A landscape with many valleys, sampled at points; each row gives a point and its height.
From any point a ball rolls to the lowest of the 2 points nearest to it. It stops when none of these is lower. Distance is the straight distance between rows; heights are no part of it.
Z511 (h 397): [134 130 104 177 178 168 136 107 135 117 131 114 109 136  79 124 106 136
 124 131  91 116 148 129  72 100 104  80 136]
Z601 (h 235): [106 153 119 106 121 114 152 159 160 101  71 143 161 160 116 161  97 155
 117 148 191 134 144 147 178 119 175 115 106]
Z785 (h 418): [109 105 128  96 100  57 175 145 137  58 135 150 154 122 151 162 125 120
 152 143 126 124  96 145 159 118 116 151  73]
Z534 (h 436): [131 121 121 109 119 114 129 112 121 106 158 173  93 104  96 203 113 114
 112 121 107 136 110 129  78  94 100 130 104]
Z472 (h 316): [101 129 120 132 141 111 116 120  88 139 156 168 102 158 108 146 110 131
 126 118 152 102 134 135 147 113 143 165 154]
Z550 (h 265): [165 108 111 186 137 125 137 143 144 126 140 124  90 116 106  93 171 136
 114 156  81 143 127 109  70 115  90  92 188]
Z289 (h 199): [186  76  91 176 111 129  99 148 102 117 123 107 122 136 184  58 192 160
 112 141  98 139  90 114  98 146 106 135 158]
Z540 (h 333): [ 94 136 150 125 145 133 108 125  85 129 137 171 122 159  76 132  85 141
 105 109 184 114 170 140 158 124 149 144 176]
Z224 (h 411): [140 104  98 168 157 120 175 139 160  64 129 127 105 132  95 144 123 132
 141 170  83 135 132 144  69  75  72  82 135]
Z532 (h 243): [106 147 130 149 112 150  96  93 151 176 126  65 106 156 147  99 118 134
 190 101 102  53 111 130  97 112 134 120 107]
Z732 (h 281): [139 116 105 104 142  99 136 163 137 112 146 129 110  83 121 120 125 110
 104 157 128 151 157 159 123 145 100 123 138]
Z715 (h 164): [132 137 155  98 147 145 119 106  93 134 157 139 111  94  78 140  99 116
  78 115 154 156 174 133 130 156 128 146 135]
Z681 (h 262): [121 143 158 123 125 192 118 101  78 151  85 141 183 130 124  98 115 140
  99 106 143 146 147 127 138 140 173 151  77]
Z94 (h 208): [120 147 177 100 114 190 108 110 141 106  64 139 189 149 130 159  96 154
 151 123 212 125 137 138 186 184 183 101 130]
Z284 (h 241): [151 127 126 168  83 131 135 108 159 134 146 127  74 154 129 113 159 130
 161  98 133  93 111 102  90 131 136  97 177]
Z527 (h 248): [ 96 151 109 128 139 118 147 138 133 117  88 136 136 155 102 165 107 145
 137 133 163  91 143 134 138 118 152 109 124]
Z910 (h 240): [133 116 131 138 140 148  93 132  80 161 121 107 161 110 152  68 138 116
 106 136 112 148 135 137 116 144 124 153  98]
Z860 (h 396): [125 105 142 111 131 149 152 147 100 144 115 138 185 144 161  68  95 123
 109 156 132 153 118 155 188 118 149 163 112]
Z782 (h 381): [145 139 134  99 109 117 170 168 171 128 107 153 157 119 141 125 140 117
 113 136 182 163 149 118 203 163 167 131 141]
Z29 (h 298): [152  84 189 105  92 200 115  84 102 117 119 154 168 144 168 101 102 154
 142  88 136 139 103 136 183 134 180 154 115]
Z141 (h 383): [140 169 119 124 134 142 123  81  99 132 106 176 132 118  92 200 122 138
 106 105 117 119 125  98  88 115 156 112 106]
Z664 (h 297): [151  72 123 118 150 113  96 157  83 104 194 131  81 106 143 116 118 132
 112 159 121 167 144 149 145 131  90 150 180]
Z639 (h 451): [169  61 123 124 114 105 104 146 125 128 148 125 123 111 190  51 185 137
 124 154 106 159  94 106 166 164 106 162 183]
Z696 (h 271): [108 160  75 155 193  80 100 165  94 160 132 116 122  81 109 161 137 106
 124 168  70 176 126 144 116 118  63 146 139]
Z365 (h 196): [122 140 176  93 126 183 126 111 151 115 103 145 198 151 144 130  67 166
 163 126 178 131 113 140 228 149 184 129 134]
Z757 (h 403): [124 138 102 105 103  91 156 149 133 101 106 151 153 117 119 171 112 125
 137 137 134 108 109 131 136 111 134 134  52]
Z621 (h 340): [112 190 130 125 184 154  90  89 119 147 139  98 123  95  61 167 101 103
 118  99 103 127 192 120  87 146 101 101  90]
Z961 (h 321): [173  76 127  78  96 116 141 126 147  95  92 156 173 107 191  81 182 146
  89 169 113 167 113 131 154 148 106 152 134]
Z844 (h 132): [136 117 177 100 127 199 106  93  89 115 131 139 131 121  97 128  97 119
 104 101 163 136 154 130 119 150 139 133 109]
Z981 (h 194): [ 99 185  93 156 173  64 177 142 161 114 153 125 108  86  97 195 152 108
 167 129  74 135 105 118 118 100  84  95 120]
Z791 (h 350): [164  72 132  90 100 140 128 157 142  80 100 145 195 118 185  94 132 150
 118 174 125 172  99 160 173 126 114 156 109]
Z926 (h 303): [ 87 177 113 137 161 134 106  95 117 165 107 121 147 140 106 143 103 148
 131 106 117  86 155 128 103 116 131 130  89]
Z677 (h 161): [ 94 143 114 131 142  92 165 174 155 154  84 106 169 161 137 104 120 128
 108 164 180 158 128 155 209 110 144 129 111]
Z403 (h 358): [109 183 129 137 146 142 129 110 102 166  85 143 156 117 100 152 137 109
  94  99 166 130 158  74 115 182 184 117 127]
Z448 (h 258): [ 98 163 101 142 148  89 161 138 134 176  97 132 128 141 106 164 149 128
 143 120 169  91 131  79 132 144 169 114 171]
Z632 (h 329): [169 154 124 121 111  98 154 115 141 152 114 163 123  65 119 152 175 119
  83 119  93 152 130  85  88 141 135 146 124]
Z30 (h 234): [157  93 131 139  97 157  95 107 149 109 144  94  89 135 155 110 131 137
 169 113  81 104 114 151  73 110  92 109 118]
Z599 (h 486): [ 93 186 106 113 144  59 167 145 113  76 119 176 122 135  83 204  99 130
 121 140 143 136 134 142 142 131 128 112  99]
Z581 (h 145): [149 128 152  45  90 120 162 139 134  70 112 193 152 132 126 176  93 143
 128 130 178 141 123 121 199 143 174 121 107]
Z191 (h 133): [110 107 105 148 132  97 162 170 136 147 121 106 152 151 145  90 136 128
 116 169 154 154 108 156 158 109 131 145 121]
Z390 (h 63): [101 159 102 146 140  79 179 192 118 171 107 150 135 155 127 124 153 112
  67 172 132 183 122 116 154  95 133 129 136]
Z945 (h 327): [122 154 144 143  95 178 126 100 178 136  79  83 159 107 130  98 158 116
 158  95 153 111 137 104  98 169 158 103 130]
Z975 (h 315): [144  65 163 110 104 194 114 107  94 105 151 147 152 166 175  81  85 173
 146 110 113 118  77 158 177 110 142 156 126]
Z250 (h 349): [107  92 134 105 111  97 163 165 212 117 119  87 158 129 167 121 132 128
 179 155 172 116  99 130 215 118 127 135 102]
Z256 (h 369): [121 122 153 116 110 138 105 103 119 111 181 149  60 174 113 163 102 112
 135  97 150 107 134 143  98 101 127 126 165]
Z516 (h 205): [136 126 164 161  97 208  86  86 144  95 124  87 118 159 128  85 111 136
 158  83 134 104 137 151  88 129 136  96 129]
Z119 (h 359): [141 102 122 163 130  89  73 145  73 156 197 109  71 133 167  99 134 132
 145 127  95 126 105 132 127 128  91 140 163]
Z160 (h 629): [144 143 159 127 110 187 118  80 129 120 125 124 111 124 105 150 125 103
 122  75 132 115 149  93  74 149 160 106 136]
Z937 (h 611): [135 154 136 147 148 141 125 105 135 141 174 106  52 118  89 134 137  96
 146  87 101 119 158 105  83 142 117  85 182]
Z855 (h 331): [163 151 131 117 102 158 140 164 166 120  62 129 178 121 141  92 137 119
  67 154 132 182 146 141 153 142 143 111 107]
Z259 (h 448): [126 167 128 103 134 107 107  85 126 123 175 148  74 119 103 232 112 108
 146  92 101 118  98 117  87  98 103 128 131]
Z242 (h 209): [ 80 127 115 155 146  94 126 133 121 163 169 110 100 169 131 126 122 128
 167 112 136  65 102 126 139 100 125 130 147]
Z909 (h 156): [104 113 173 116 124 164 131 114 125 164 123 141 178 177 164  96  90 150
 164 118 173  92 112 109 222 124 183 161 138]
Z253 (h 171): [167 116 147  69  97 136 150 123 156  80 119 195 127 112  99 169 130 128
  89 121 174 148 138 122 155 150 160 126 128]
Z695 (h 487): [112 116 140  89 131 117 135 117 103  98 161 185  83 142  75 188  97 130
 101 127 175 136 146 140 140 126 133 127 157]
Z673 (h 348): [101 137 157 141 138 157 103 120 127 117 135 119 101 178  83 119 102 143
 136 116 171  97 175 160 140 128 139 109 182]
Z710 (h 246): [130 106 123 145 109  82  99 129  97 160 181 131  96 140 186 129 143 131
 171 116  90  79  63 122 123 103 108 166 128]
Z167 (h 268): [139 111 135 140 141 145 101 130 136 130 128  58 134 105 132  66 122 105
 138 126 104 122 158 160  99 155  97 110 120]
Z966 (h 198): [147  97 158 138 108 177  76 127  82 117 166  93  99 143 135  54 110 137
 127 129 124 139 147 155 126 155 104 124 147]
Z33 (h 432): [147  69 142 120 120 125 144 160 139 154 154 121 127 111 174  49 134 117
 135 136 128 159 125 111 179 159 133 161 165]
Z861 (h 216): [102  98 112 175  99 105 192 138 147  58 142 149  85 175  85 139 151 138
 144 147 130 108  99 135 105 100 117  77 169]
Z347 (h 395): [158  75 146  93  92 137 120 121 134 103 145 144 120  97 175 114 148 131
 138 108 101 124 111 128 114 118 122 159 121]
Z81 (h 283): [157 119 106 168 139 134 162 156 164  87 107 136 120 127 112  99 157 129
  88 160  94 168 148 134  78 102  99  92 177]
Z911 (h 165): [155  87 164 125 107 179 100 116 116 107 159 104  98 111 108  97 109 117
 106 108 139 140 156 137  97 149 103 125 149]
Z833 (h 195): [172  84 150 106  89 169 145 100 167  90 109 156 111 111 105 147 149 125
  94 110 168 146 147 112 112 142 139 123 151]
Z661 (h 643): [ 97 146 138 201 171 137  96 105  60 183 145 152 109 148  79 110 126 137
  93 117 111 127 145 118 103 111 122 146 165]
Z152 (h 295): [156 112 118 144 121 131 107  96  91 132 148 150  99  83 135 174 168 128
 112 117  56 137  70 104  66  97  99 139 117]
Z28 (h 384): [106 156 103 172 154 123 129  99 139 141 135 137 102 164 106 153 122 143
 151 109 126  79 123 105  96  93 133  95 157]
Z71 (h 399): [105 143 149 134 107  94 104 119 139 152 169 109  61 208 151 136 123 117
 184 101 164  60 111 111 146 119 159 139 178]
Z634 (h 422): [126 103 117 116 123 105 163 136 143  68 150 148  98 122  93 162 126 125
 137 143 112 141 112 142  84 105  94 107 138]
Z57 (h 259): [102 151 130 130 137 143 114 116 130 150  76 123 155 171 114 138 124 141
 155 121 194  81 145 117 148 155 183 119 139]
Z464 (h 157): [ 64 136 145  74 135  86 149 147 133 115 134 134 163 166 157 153  88 145
 178 131 181  78 120 123 218 122 165 148 109]
Z416 (h 197): [108 116 193 140  76 233  86  79 139  90 103 106 135 170 125 112 104 146
 159  74 164 115 134 146 126 150 164 106 119]
Z22 (h 270): [ 76 175 147 127 160 132 100  95 122 173  58 104 158 189 130 164 134 145
 179  97 176  51 147  80 116 153 176 116 150]
Z995 (h 288): [ 94 140 135 154 171 150  70  96  79 157 135 132 144 136 101 130  95 151
  96 104 100 102 165 146  95 101  95 143 108]
Z560 (h 461): [ 96 186 108 111 148  72 136 122 119 102 170 171  92 105  68 252 117 107
 152 117 102 119 102 102 112 103  92 113 137]
Z744 (h 178): [115 122 159  93 117 162 125 116 137 117 132 132 185 155 172 126  71 156
 181 110 154  98 102 145 216 111 167 147 109]
Z768 (h 155): [142 123 152  89 101 179 113  95 139 115 110 124 145 114 132 147 112 126
 133  90 157 120 152 138 131 160 157 126 103]
Z875 (h 353): [115 164  72 143 150  64 156 183 137 158  97 124 153 128 155 143 161 114
 100 164  75 163 101 114 103  93  92 123  69]
Z202 (h 312): [157 137 108 141 115 134 155 182 153 120  71 148 161 143 139 114 145 126
  77 171 120 183 122 151 121  89 117 103 123]
Z789 (h 308): [142  98 125  76 114  94 149 154 157 102 145 122 125  80 151 110 140 117
 140 141 119 134 141 149 156 136  97 154 120]
Z380 (h 632): [143 152 151 171 140 172 115  82 109 149 137 139 100 118  72 147 141 113
 106  86 105 135 147  83  60 139 132 108 151]
Z328 (h 320): [105 129 142 141 121 139 129 111 164 173 102  88 146 129 136 111 145 110
 162  89 143  88 118 103 130 155 164 121 101]
Z485 (h 623): [129 142 162 106 121 186 104 104 153 100 102  90 110 154 104 150 121 114
 175 104 176 100 170 101  83 176 156  75 169]
Z558 (h 210): [138 147 122 171 151 147 114 140  89 165 137 102 128 103 121  80 153 104
  77 142  98 168 143 125  91 149 114 128 123]
Z324 (h 239): [158 114 141 106 118 176 107 113  72 134 104 146 179 101 120 110 113 131
  61 131 123 176 143 142 113 139 142 154  78]
Z748 (h 169): [137 146 169  96  84 194 101  69 138 107  83 127 130 153 145 167 118 137
 165  81 152  95 135 123 108 152 172 119  99]
Z613 (h 223): [126 148 130  93  95  97 181 195 153 115 106 142 187 141 171 126 125 127
  99 177 129 190 112 133 221 119 137 136  55]
Z628 (h 176): [130  91 149  58  81 116 175 143 155  75 133 180 176 116 146 133 108 138
 126 143 140 144 110 132 197 127 144 144  99]
Z233 (h 360): [122 107 158  81 106 115 149 148 235 110 108 104 175 112 172 113 144 132
 158 147 185 140 117 125 218 162 144 125 133]
Z391 (h 296): [164 108  97 153 103 146 154 135 178 105  79 140 147 132 139  94 170 129
  80 159 124 146 122 131  91 106 125 105 139]
Z168 (h 593): [143 122 122 128 152 105  88 137 103 134 194 125  66  83  91 164 122 104
 124 131  91 161 136 137  92 123  64 125 174]
Z643 (h 330): [119  90 127  70 102  64 180 164 195  92 149 119 139  91 168 119 153 125
 158 143 146 121 118 130 195 134 117 153 116]
Z607 (h 299): [115 100 147 115 126 132 123 113  88 145 154 169 132 155 153 111  95 142
 144 108 146 103 111 130 165 113 157 171 130]
Z72 (h 408): [139  99 109 113  97  98 139 123 152 112 159 130 112  93 150 132 168 122
 136 130  96 105  94 118  89 115 102 126 129]
Z360 (h 138): [ 75 116 153 106 134 134 152 135 142 123 110 141 177 198 157 140  84 163
 182 128 194  89  99 114 241 128 186 150 147]
Z565 (h 552): [114  97 112 118 135  72 107 144  77 106 192 146 103  97 139 157 129 128
 152 155  91 141  92 151 116 112  76 159 119]
Z252 (h 354): [152 126 118 126 120 168 153 105 180  88  82 125 131 126 103 142 124 139
 137 133 147 114 151 138  99 111 132  88 116]
Z446 (h 371): [140  91 129 114  99 131 145 142 210 105 124  89 116 118 132 111 155 136
 156 129 136 110 136 151 134 137 116 107 138]
Z370 (h 347): [123 173 152 117 119 163 135 134 157 141  76  98 188 117 125 109 136 117
 114 118 180 147 159 114 165 174 171 112 102]
Z731 (h 317): [153 100 101 122 123 103 148 165 164 134 100 112 159 101 160  94 167 127
 107 159 109 160 123 141 119 124 105 145 114]
Z925 (h 193): [ 95 152  83 153 158  78 130 130 130 185 135 123 110 131 129 149 140 127
 160 118 102  91  95 126 114 100 120 138 107]
Z548 (h 251): [128 157 117 162 120 119 147 107 141 162 119 139  95 151 113 136 170 120
 152 107 149  82 121  64 107 140 171 103 183]
Z881 (h 247): [170  94 115 191 119 147 102 120 112 122 147 105  88 138 137  72 144 144
 124 140  82 129 121 134  80 125  93  95 170]
Z369 (h 346): [149 182 122 128 141 128 143 113 119 156 109 148 133  71  95 157 143 102
  81 106 120 163 163  83 105 170 151 114 123]
Z688 (h 574): [132 125 115  93 150  85  98 137  92 135 176 131 106  69 115 162 121 105
 118 144  93 167 138 144 126 128  68 163 129]
Z388 (h 514): [ 63 124 120 131 142  58 140 144  72 112 163 134 147 144 140 149 104 136
 151 155  97 110 103 178 150  92  87 164  92]
Z47 (h 393): [139 167  96 116 127 121 151 112 123 124 101 156 142 104  98 176 106 148
 111 130 106 124 130 129  92 112 138 119  64]
Z608 (h 637): [134 153 124 187 161 140 124 114  97 168 149 143 109 115  81 131 139 119
  82 124 102 148 140  88  87 116 127 124 171]
Z333 (h 250): [147 104  98 137 142 134 119 130 159 114 141  78 112 107 132 113 124 129
 163 132  97 106 138 163  79 124  92 111 109]
Z247 (h 304): [110 159 102 164 193 117  98 132  97 173 152 109 110  99  96 126 135 112
 111 147  66 145 135 131  96 112  79 123 146]
Z736 (h 269): [118 136 131 140 173 147  74 103  74 162 121 106 156 114 127 100 109 139
 119 139  87 125 139 154  87 124 100 150  79]
Z683 (h 336): [151 145 157 136  89 182 138 119 174 139  74 113 181 100 132  72 162 112
 123 113 143 147 161 121 131 170 153 117 109]
Z636 (h 291): [167 108 112 106 109  97 154 176 157 123  74 149 172 115 199 101 199 136
  73 187 106 180 105 117 129 124  97 150 115]
Z515 (h 202): [ 95 129 112 164 122 113 201 130 159  46 107 152 131 161  97 172 145 131
 157 143 138 120 110 125 105  88 122 100 131]
Z749 (h 375): [174  48 161  85  85 158 127 118 130  85 136 140 169  99 192  95 114 146
 139 128 111 153 112 148 157 131 128 163 115]
Z773 (h 382): [119 148 161 110 135 178 133 128 114 158 103 126 214 139 154  77  93 136
 116 133 137 157 130 132 216 138 165 161  94]
Z236 (h 314): [166 119 124 143 121 136 133  84 117 163 133 165 120  86 131 160 172 128
 104  95  95 143  99  79  67 124 132 147 114]
Z307 (h 404): [137 159 102 172 178 143 168 142 161 108 123 133 114 125  73 154 128 122
 128 148  88 150 137 116  77  85 108  75 152]
Z411 (h 272): [152 107 128 134 103 114  82 102  98 153 182 136  77 112 176 139 153 133
 142 101  74 120  68 129  75 100 115 152 120]
Z204 (h 100): [111 146 114 146 153  99 152 170 113 158 112 135 141 149 112 113 112 126
  87 171 135 151 143 153 136 110 129 120 111]
Z719 (h 394): [126 166 107 108 125  77 173 157 153 156  97 153 142 113 126 147 157 112
 112 133 158 143 136 100 163 155 168 133 114]
Z322 (h 361): [168 100 141 140  94 179 132 115 185  90 115 102 111 117 115 101 126 136
 141 119 134 118 145 143  97 130 124  95 146]
Z900 (h 227): [ 81 163  84 154 182  61 143 152 118 123 145 120 119  90  89 173 133 111
 131 154  77 159 122 143 112  83  61 112 134]
Z246 (h 249): [119 137 128 124 160 121 115 135 136 153 162  74 105  79 135  87 127  91
 132 140 109 148 167 148 121 167  92 130 127]
Z297 (h 616): [126 153 141 175 145 171 120 111 126 135 140  92  97 125  88  88 134 106
 131 108 132 120 170 121  94 143 121  87 163]
Z361 (h 267): [ 66 185 111 152 165  98 115 111 115 187 104 109 113 173 122 152 127 139
 155 104 171  56 136  89 127 151 168 126 161]
Z502 (h 379): [114  99 122 110 104  96 154 155 194  82 144  94 116 143 134 134 118 115
 185 126 166 101 115 161 142 118 124 112 129]
Z813 (h 475): [ 80 155 118 102 147  82 148 119 105  90 143 178  84 131  71 230 106 111
 129 130 150 119 130 134 131 119 118 125 144]
Z562 (h 182): [122 141 204  93  86 221  78  42 107  91 109 112 118 182 145 136 106 125
 157  58 160 124 137 140 103 148 158 130 106]
Z920 (h 213): [118 140 127  91 107 106 164 172 142  75 108 165 163 144 118 145  87 137
  92 160 162 169 140 161 190 121 147 127 102]
Z500 (h 174): [ 92 162  75 151 158  73 157 126 152 131 124 138 126 116 106 187 142 118
 154 110 101 106  98 101 100 101 107 106  96]
Z219 (h 313): [ 96 156 107 164 146 129 131 116 131 188 108  90 134 137 107 117 131 124
 141 113 135  92 141 114 127 133 152 123 109]
Z415 (h 282): [135 114 169 113 117 173 120  85  74 142 117 175 153 151 145 108  97 148
 105  96 141 129 118 127 161 121 172 170 113]
Z489 (h 211): [186  96 122 110 129 155 103 140 126 108 121 131 143  84 146 106 173 125
  52 160 102 189 145 128  83 153  91 138 143]
Z452 (h 391): [102 159  92 171 184 148 115  96 120 121 133 135 120 172  90 142  97 172
 134 123  96  75 138 140  82  65  98  93 132]
Z700 (h 498): [ 64 140 124 113 135  68 154 144 102  90 138 164 140 150 107 173  94 131
 140 146 145 108 116 164 156  98 120 140  86]
Z314 (h 332): [137 100 126 125 141 125  79 132  79 144 180 132  90 106 126 112 120 127
 122 129 113 126 124 146 116 125 102 159 151]
Z850 (h 224): [118 119 112 113 161  97 135 164 147 169 137  76 120 100 136  69 128  96
 130 143 132 142 153 146 159 146 118 157 119]
Z238 (h 345): [153 136 120 105  98 150 150 141 163  98  81 140 152 104 108 134 128 133
  97 147 136 135 145 141 130 137 144 115 104]
Z26 (h 204): [148 130 127 109 153 141 116 138  71 136 132 142 144 108 102 129 103 123
  55 155 130 176 164 150 130 126 114 151 104]
Z44 (h 230): [178  94 102 150 140 130  99 154 120 117 114  95 131 103 172  80 189 138
  85 170  91 167 125 132  81 144  93 128 153]
Z125 (h 357): [125 112 149 125 121 140 104 128 122 101 189 129  53 162  93 118  82 129
 134 129 160 104 161 159 129 122 112 104 190]
Z265 (h 372): [137 175  93 115 145  69 142 180 138 151  96 119 160 112 136 138 127 118
  91 175  83 155 141 141 134 131 132 127  63]
Z893 (h 390): [144 112  90 181 170 104  59 152  48 161 173 107  93 112 151 105 149 141
 102 158  91 149 103 129 111 140  95 143 169]
Z413 (h 415): [140  85 153  99 134 141 139 158 110 131 146 130 156 122 166  64 109 119
 118 166 124 170 150 144 196 139 128 173 160]
Z974 (h 423): [160 115 101 155 160 125  62 128  68 142 168 117  96  75 131 144 173 129
 116 145  69 168 103 107  88 132  78 145 168]
Z739 (h 325): [109 176 122 140 193 125  96 101 112 164 153 132  95  89  70 171 102 120
 113 115  80 133 147 133  99 108  91 112 121]
Z585 (h 219): [155 113 148 164 105 162  95 101 123 138 147  98 100 138 144  82 134 116
 148  89 100 100 130 140  80 143 125 118 129]
Z64 (h 370): [143 128 140  82 102 136 143 143 184 102 110 125 153 114 144 139 115 135
 161 120 192 126 138 133 195 154 167 120 140]
Z694 (h 233): [122 113 112 180 127 150 118 119 134 166 133  68 109 138 138  72 137 127
 162 114 108  83 116 140 101 131 122 128 115]
Z181 (h 179): [ 98 138 121  83 141  94 140 152 142 140 127  94 155 133 152 122  87 138
 168 128 161  97 128 138 200 121 142 150  79]
Z637 (h 366): [108 179 151  97 140 137 119 125 104 158  99 120 194 121 133 105  89 137
 121 120 152 132 164 116 190 156 166 157  53]
Z383 (h 606): [136 146 151 131 140 130  87 106 108 145 208 114  45 127  90 157 109  97
 139  99 100 120 142 121  96 121  89 117 176]
Z625 (h 335): [153 128  65 150 142 100 144 155 140 149 103 109 158  98 171 113 166 138
 110 168  68 151 116 123  87 121  91 127  76]
Z475 (h 386): [118 170 104  94 123  58 157 181 137 165 116 142 148 108 140 136 128 121
  95 155 122 171 129 118 171 134 143 149  86]
Z862 (h 226): [ 99  86 110 168 118  81 125 135 100 166 163 110  98 174 160  95 138 141
 166 122 114  76  65 129 139  86 130 156 133]
Z376 (h 225): [154  74 117 162 120 149  96 147 123 132 146  85 104 152 144  49 122 152
 139 148 108 119 115 166 121 129 102 117 140]
Z627 (h 374): [119 165 136 144 117 143 115  75  96 157 112 163 118 163 133 188 129 139
 136  87 132  83 105  96  92 105 167 135 121]
Z963 (h 191): [112 136 128  96 124 112 162 187 168 144  96 119 191 152 163 122 104 119
 117 160 165 171 120 127 251 120 154 151  97]
Z428 (h 192): [168  75 146 130 106 173 121 104 124 102 139 147  82 116 103 136 131 130
  79 114 119 138 128 125  83 123 118 113 155]
Z684 (h 380): [126 113 147 143 115  95 103 130 106 174 196 111  74 129 149  97 132 106
 152 111 125 105 131 110 142 150 122 144 173]
Z740 (h 254): [162  87 119 115 136 112 116 162 124  99 151 135 106  86 140 114 158 129
  91 159 113 181 144 132 111 137  80 145 181]
Z542 (h 355): [103 196 138 118 149 146 118 128 120 155  57 105 186 140 126 129 110 143
 126 128 182 108 155 115 166 186 179 123  75]
Z49 (h 163): [165  79 115 159 100 127 121 134 115 157 111 132 130 128 171  78 179 129
 111 131 106 129  76  96 114 137 136 155 146]
Z535 (h 229): [151 103 110 170 109 113 148 121 141  91 159 142  70 163 118 127 145 137
 151 126 112  99  85 123  78  94 108  97 174]
Z554 (h 392): [129 150 167 116 109 108 111 102 126 151 170 111  56 157 145 128 126  95
 171  87 139  86 147 105 144 153 147 135 184]
Z518 (h 189): [118 146  91 146 134 111 183 125 155  96 104 151 125 116 103 186 151 141
 132 132 128 114 115 102  88  90 136  91 117]
Z699 (h 378): [132 148 126 134 120 156 116  82 140 112 140 125  77 170 117 150 109 131
 160 105 137  78 133 124  81 109 140 103 147]
Z525 (h 260): [139 116 107 100  99  95 159 199 158 114  98 127 188 143 199 103 165 122
  97 188 120 190 103 137 171 119 111 147  92]
Z278 (h 620): [121 143 160 145 101 188 126 121 142 111 124  87 113 142  83 102 140 119
 149 107 177 115 171 125 114 187 139  82 165]
Z830 (h 190): [148  96 116 152 103 121 149 135 153 184  98 125 166 135 177  87 179 132
 129 125 127 135  90  98 155 133 159 155 113]
Z86 (h 177): [167 117 105 148 154 150 104 119  89 137 114 125 148  83 136 115 159 125
  63 153  82 184 137 126  69 142 107 135 109]
Z316 (h 532): [ 69 122 117 155 134  60 133 139  85  92 182 125 111 130 133 177 123 119
 160 151  83 116  93 181 112 101  56 142 122]
Z10 (h 367): [125 158 129 144 134 132 131  94 104 186  95 150 134 132 120 162 150 117
 135  77 148  96 128  72  97 149 199 132 130]
Z847 (h 200): [ 91 115 119 123 152  81 142 161 160 169 141  74 132 128 146  99 118 116
 160 141 164 105 124 133 192 126 127 148 115]
Z387 (h 626): [130 180 151 120 127 167 102  71 138 122 121  92 109 153 119 163 137 107
 175  71 146  83 162  86  72 160 163  91 129]
Z408 (h 175): [135  95 136  84 120 124 152 155 101  90 140 171 148 115 129 135  96 129
 116 152 137 151 127 158 176 121 140 160 104]

For each start below, name the point where the ball stops.
Z322 | Z911
Z413 | Z86
Z560 | Z415
Z475 | Z390
Z749 | Z390
Z47 | Z500

Call two points neighbours if one is among the 2 nearest of the other. Go from one point of each pair to the other, from neighbour to neighbour, staying as low as possible. Name the highest point that can't be avoided.
Z408 / Z911 | Z833
Z408 / Z500 | Z22
Z581 / Z408 | Z628
Z49 / Z390 | Z731
Z49 / Z86 | Z44
Z585 / Z360 | Z167
